A landscape with many valleys, sampled at points; each row gives a point and its height.
A ball rolls from a point to the lowest of its 4 nearest points, and stops where none of them is lower. Distance is the straight distance between rows; heights are no part of it.
J_386: [107 110 141 117 118 128  86 111  87 132 145 126 127 115 134 104  91 164
  60 138 141 104]  (h 6.32)
J_169: [127  84 163 159 124 146  80 176 111 146 161 117 130 122 198 167 126 113
 117  92 119 122]  (h 3.01)
J_405: [135  95 139 132 114 140  90 129 104 140 157  97 120 115 149 118 115 133
  76 106 118 123]  (h 4.58)
J_457: [104 102 144 126 123 136 109 125  57 151 160 114 120 115 153 124 107 137
 104 168 128  98]  (h 5.18)
J_932: [140 136 148 124 129 133 140 139 108 135 158 121 135 135 153 146 114  99
 149 136 111 110]  (h 4.11)
J_580: [125 143 127 125 117 125 157 115 117 123 143 111 125 137 118 151 131 100
 157 129 112 123]  (h 4.09)
J_988: [100 182 133 114 134 115 151  86  96  98 138 151 141 136  99 118 115 140
 124 157 129 129]  (h 4.48)
J_731: [135 148  91 133 144 119 170 157 204 100  69 130 125 123  78 117 164 146
 160 129 137 154]  (h 2.99)
J_834: [142 102 134 115 108 136  88  92 119 120 128 115 136 137 126  94  99 141
  60 114 139 125]  (h 5.13)
J_930: [116 157  96 126 149 106 145 146 216 107  38 158 122 140  67 123 155 148
 148 125 151 173]  (h 3.85)
J_297: [178  77 133 155 118 144 135 185 167 120 122  91 134 124 173 159 154  82
 139  93 131 132]  (h 4.63)
J_12: [100  79 152 142 124 129  62 154  89 162 154 108 111 103 154 128  93 135
  90 117 128 117]  (h 2.88)
J_992: [154  96 129 126 106 126  95 116 169 106 120 116 126 138 119 107 150 113
  85 105 137 143]  (h 2.81)
J_518: [118  82 137 130 113 122  45 131 119 125 140 108 120 106 148 102 100 154
  52 100 127 118]  (h 7.33)
J_15: [125 159 103 129 125 126 166 130 146 124 132 141 121 135 109 138 143 106
 172 129 111 125]  (h 3.19)
J_53: [121 167 123 116 132 130 151 101 161  97  87 170 132 152  76 116 137 148
 128 149 138 162]  (h 1.61)
J_384: [142 147  97 130 131 134 168 145 176 112 106 125 125 126 103 129 160 126
 158 124 132 140]  (h 2.13)
J_735: [147  99 131 112 114 130  98 112 127 124 130 124 131 124 123  96 113 127
  69 108 131 135]  (h 3.53)
J_299: [125 166 131 105 128 140 142  81 102 121 142 130 132 137 112 109 116 134
 109 151 139 121]  (h 5.30)
J_549: [117 171  93 128 147 101 160 146 131 139 109 159 127 128 123 166 159 147
 240 110 103 127]  (h 3.96)
J_326: [115 170 142 134 121 135 158  99  87 136 166 130 129 123 132 141 107 130
 156 151 107 125]  (h 5.75)
J_235: [142 139 104 125 126 132 165 148 186 122 109 102 114 148 101 124 155 101
 132 117 131 155]  (h 2.16)
J_989: [118 174 107 127 135 119 163 106 117 134 146 148 125 126 105 144 143 112
 189 133 117 134]  (h 3.77)
J_704: [161 133  91 120 135 112 169 162 219 113  64 120 120 132  86 113 159 144
 141 133 144 148]  (h 3.60)
J_13: [110 152 139 104 110 117 129  77  91 102 120 140 146 129 118  97  91 145
  81 159 121 110]  (h 6.21)
J_14: [104 120 148 131 127 132 137 120  53 158 169 146 133 107 165 146 107 133
 141 164 123  87]  (h 4.10)
J_545: [153 122 126 145 154 128 159 166 141 143 110 114 129 141 163 154 175 101
 190 105 112 120]  (h 3.61)
J_655: [128 110 143 143 112 139 110 133 101 127 155 111 127 124 154 134 110 112
 126 118 121 120]  (h 3.09)
J_229: [105  74 158 144 156 121  12 181  82 166 137 124  97  99 170 153  95 159
 102 116 131 106]  (h 2.07)
J_609: [133 140 121 116 123 123 132 105 119 124 140 143 139 124 121 120 118 125
  98 121 128 137]  (h 4.62)
J_690: [153 108 122 135 125 142 132 134 144 130 137 122 121 136 142 154 144 111
 134 109 135 132]  (h 4.22)
J_913: [114 159 134 101 125 124 143  67 127 103  94 158 141 152  82 109 111 147
 111 148 131 146]  (h 2.63)
J_382: [120 109 143 107 116 113  87 108  98 133 123 122 138 115 128  76  97 155
  56 129 141 121]  (h 6.98)
J_552: [126 100 147 116 131 111  89  85 144 106  89 125 130 142 127  87 112 148
  47 105 139 150]  (h 3.18)
J_760: [155  78 144 150 129 145 115 171 138 134 141 101 130 148 175 161 138  89
 139  82 122 121]  (h 4.29)
J_594: [165  93 118 148 143 117 158 176 179 135 121 101 131 134 155 154 161  99
 171 112 126 133]  (h 3.10)
J_945: [154 124  98 143 140 115 177 160 187 140 100 112 113 135 129 143 167 125
 191 112 125 139]  (h 2.33)
J_818: [111 196 101 114 128 118 164 129 155 108  92 173 129 128  66 135 158 143
 194 134 130 146]  (h 2.11)
J_117: [163  99 118 134 126 136 136 157 171 128 131  97 124 141 146 135 160  91
 130 105 120 123]  (h 3.74)
J_446: [158 129 121 124 134 120 153 141 199 101  85 124 121 148 107 100 144 124
 111 127 148 151]  (h 3.76)
J_862: [104 177 136 111 125 116 143  66 115 106 123 166 143 137  95 116 115 140
 128 166 141 141]  (h 3.66)
J_487: [102  71 140 146 138 119   4 181  93 153 137  97  86 102 176 148 103 136
  87 101 136 113]  (h 1.53)
J_766: [ 95 123 144 125 130 122 128 118  47 147 158 115 128 108 143 126  92 151
 106 181 113  72]  (h 5.96)
J_126: [141 153 109 131 140 116 170 138 139 139 119 133 135 143 125 155 162 104
 214 125 104 136]  (h 1.33)
J_163: [130 132 131 127 133 128 131  98  97 126 147 110 129 123 120 105 112 124
  87 150 123 125]  (h 5.40)
J_257: [160 111 123 131 130 142 129 130 145 123 135 101 118 124 133 138 146 110
 122 106 123 127]  (h 3.97)
J_91: [147 125 125 121 124 126 141 122 166 114 102 116 119 150 110 106 148 111
 109 120 133 149]  (h 3.58)
J_969: [142 150 125 112 137 115 149  90 175 102  84 145 134 152  96 117 136 135
  88 133 151 157]  (h 2.43)
J_565: [107 173  94 128 137 117 160 146 161 126 102 176 121 117  68 142 166 164
 226 129 132 138]  (h 3.12)
J_937: [121 181 126 106 137 118 145  97 158  97 100 175 126 143  76 123 136 128
 152 135 135 149]  (h 0.88)
J_466: [143 117 130 126 118 135 132 120 145 121 150 121 133 138 122 118 139 109
 112 124 125 136]  (h 4.01)
J_143: [120 164 100 116 142 121 154 137 208 117  53 167 125 139  75 111 163 150
 149 125 152 161]  (h 3.59)
J_402: [ 96 190 101 106 130 127 157 136 181 106  58 202 133 133  55 120 137 170
 182 145 144 152]  (h 2.84)
J_276: [118 141 152 128 144 129 152 123  58 156 159 133 140 129 176 155 106 127
 157 163 107  96]  (h 1.08)
J_816: [168 106 121 127 131 132 128 163 162 132 125  98 124 144 157 145 149  91
 147  92 121 135]  (h 3.51)
J_702: [126 152 126 117 118 132 139  93 116 123 146 133 129 135 120 121 119 134
 123 149 125 118]  (h 5.12)
J_607: [136 125 145 142 142 124 153 141 102 147 160 122 139 136 160 169 135 103
 173 112 109 122]  (h 5.29)
J_462: [103  68 138 141 127 138  30 161  93 155 146 112 102 103 156 120  99 141
  80  98 129 116]  (h 2.61)
J_520: [126 156  99 126 147 116 173 147 161 136 111 154 119 128  99 149 159 125
 212 131 109 135]  (h 2.92)
J_759: [154  81 135 138 118 149  78 145 130 126 153 100 122 116 160 125 125 101
  98 102 130 135]  (h 4.17)
J_498: [132 145 105 123 125 133 150 119 161 119 116 127 126 138  98 131 140 129
 130 124 134 147]  (h 2.66)
J_62: [ 99  91 164 142 144 139  88 155  44 166 153 126 116 100 181 146  89 149
 114 149 126  93]  (h 3.69)
J_207: [127  89 136 124 114 116  49 116 118 130 113 118 142 121 128  78  94 159
  41  98 141 127]  (h 8.34)
J_953: [126 118 140 131 118 138 121 119 109 132 162 120 128 112 141 125 108 134
 102 120 131 124]  (h 3.80)
J_934: [132 124 131 122 117 137 102 105 112 122 144 123 131 121 129 101  94 129
  71 112 137 124]  (h 5.00)
J_292: [118 134 141 130 120 135 131 118  83 141 164 121 132 116 154 132 112 132
 142 150 125 105]  (h 5.06)
J_88: [109 183  85 121 127 132 141 165 197 112  55 191 132 115  57 131 152 176
 212 141 140 148]  (h 3.34)
J_381: [153 117 113 117 132 122 146 113 196 103  76 131 135 145 107  94 150 122
  93 121 156 167]  (h 3.23)
J_279: [138 141 118 115 110 131 147  95 156 107 106 139 132 144 101 104 142 126
 102 134 129 147]  (h 3.07)
J_72: [139 114 141 138 125 137 139 135 117 132 150 128 126 142 166 161 133  89
 146 102 119 126]  (h 4.68)
J_637: [156  87 122 149 106 147  96 137 160 110 134 102 111 129 147 124 141 113
  89  96 131 132]  (h 3.79)
J_691: [109 141 133 123 125 138 135  94  77 140 154 115 132 132 113 108 102 133
 105 168 142 107]  (h 6.04)
J_556: [123 112 140 111 118 121 101  82 117 115 105 130 153 139 116  82 100 153
  50 134 145 128]  (h 4.87)
J_213: [107 165 134 110 119 121 147  98  97 124 151 136 136 132 113 126 113 125
 146 163 117 111]  (h 5.25)
J_701: [114 132 141 125 137 121 124 113  74 140 160 119 133 113 146 114 102 144
 118 155 128 101]  (h 5.31)
J_263: [106 189 137 106 130 121 145  76 131  99  99 183 143 147  67 125 115 138
 139 152 140 150]  (h 2.31)
J_114: [138 163  95 136 138 114 152 164 236 102  54 144 136 131  88 121 163 136
 143 135 151 166]  (h 3.78)
J_264: [129 144 125 134 141 121 167 125 132 133 150 135 135 142 118 154 157 115
 181 125 118 127]  (h 3.22)
J_148: [124 183  89 131 131 119 148 158 180 121  77 164 117 117  73 136 157 151
 192 130 133 136]  (h 2.90)
J_379: [126  98 156 140 127 141 105 150  95 148 156 120 133 105 186 163 107 127
 126 119 119 123]  (h 1.79)
J_680: [132  94 132 136 117 140  81 126 118 121 146 116 119 115 132 109 117 114
  72 105 130 133]  (h 4.95)
J_919: [115 129 142 109 112 125 116  94  90 131 134 124 148 109 115  89 104 152
  69 163 144 113]  (h 7.18)
J_460: [ 88  87 138 137 126 125  70 150  59 156 154 122 115 100 165 130  94 163
  94 139 131  91]  (h 3.42)
J_784: [112 187 114 121 129 132 154  94 117 122 144 147 129 136  90 132 139 110
 162 137 118 135]  (h 3.52)
J_966: [130 119 152 154 130 131 130 138  80 156 155 127 129 136 183 159 126 114
 148 122 107 125]  (h 4.02)
J_806: [109  98 143 112 123 131  79 127  80 139 160 106 113 105 147 109  95 152
  83 135 138 101]  (h 4.91)
J_925: [141 118 136 142 141 132 153 140 125 144 140 125 139 144 162 169 147 108
 182 107 105 132]  (h 4.75)
J_884: [154 108  95 142 140 122 154 162 220 125  93 102 118 138 127 126 163 115
 144 119 144 146]  (h 2.40)
J_70: [132  92 140 133 121 149  93 145 111 130 162  98 114 123 167 141 130 106
 103 101 124 124]  (h 3.75)
J_348: [122  94 141 137 113 131  76 132  83 147 158 121 128 104 162 120  97 145
  94 132 131 120]  (h 3.73)
J_507: [119 108 141 131 114 129  75 130 102 134 155 109 130  99 151 106  92 138
  63 118 139 118]  (h 5.49)
J_455: [142 150 112 129 141 126 159 126 185 102  97 139 124 139  94 119 151 115
 149 123 139 147]  (h 2.56)
J_558: [110 117 143 128 119 141 108 135  84 149 165 122 133 111 159 114  84 145
  96 147 128 108]  (h 4.51)
J_427: [155 112 120 132 107 134 129 134 165 119 116 109 132 139 130 122 145 105
 100 109 140 139]  (h 3.54)
J_965: [108 111 150 137 133 145 114 139  65 154 153 119 132 117 171 158  96 121
 126 147 120  92]  (h 3.37)
J_573: [157  93 135 138 128 144 130 159 149 137 146 109 135 141 168 153 133 108
 137 111 117 124]  (h 3.90)
J_156: [119 146 138 127 127 118 152 106  89 134 167 132 144 127 137 152 126 109
 184 130 109 118]  (h 4.97)
J_800: [139 117 136 116 115 129 118 104 151 104 113 118 142 148 115  92 123 127
  67 115 148 146]  (h 0.58)
J_124: [153 108 114 142 148 128 161 153 165 138 130 125 124 136 149 146 158 105
 170 115 115 135]  (h 2.65)
J_392: [148 142 108 136 141 129 172 154 152 139 115 128 128 133 128 150 169 114
 197 119 119 138]  (h 1.46)
J_624: [116 152 138 131 116 131 149  99 109 118 150 129 137 128 118 124 115 123
 140 149 120 137]  (h 5.43)
J_980: [133 171 105 127 132 125 175 132 132 145 123 155 139 130 112 151 165 125
 213 128 108 131]  (h 2.83)
J_227: [143 139 135 139 140 123 173 146 121 149 138 145 140 130 159 171 162 112
 190 119  98 125]  (h 5.61)
J_716: [122 158 116 117 125 135 153 115 133 109 120 138 130 134  95 133 138 121
 155 135 130 131]  (h 3.04)
J_461: [120  72 152 152 120 145  44 155  92 141 155 116 113 112 164 146  94 132
  95 113 130 116]  (h 2.39)
J_47: [133 154 111 127 138 127 160 124 155 117 127 128 123 148  99 138 152 115
 167 128 128 148]  (h 2.69)
J_613: [ 99 117 156 128 134 139 121 125  53 164 170 127 135 101 154 116 100 142
 120 169 128  84]  (h 5.22)
J_692: [124 140 141 114 128 102 128  80 129 116 115 135 136 140 114 111 113 136
  82 143 129 131]  (h 5.32)
J_787: [152 131 106 145 136 117 171 153 187 123 106 103 114 133 120 125 161 124
 156 109 131 150]  (h 1.28)
J_688: [ 91  96 159 143 143 137 120 156  33 159 146 129 126 100 170 140  94 144
 133 174 116  78]  (h 4.21)
J_837: [ 97 151 145 110 122 115 133  84  80 114 142 131 135 129 113 104 106 149
  87 168 123 105]  (h 6.78)

For each start below, name the point where the ball stops.
J_573: J_126
J_13: J_937
J_457: J_487
J_837: J_937
J_691: J_937
J_326: J_787
J_117: J_126
J_701: J_487
J_784: J_787
J_213: J_937
J_386: J_487
J_760: J_126
J_507: J_487
J_297: J_126
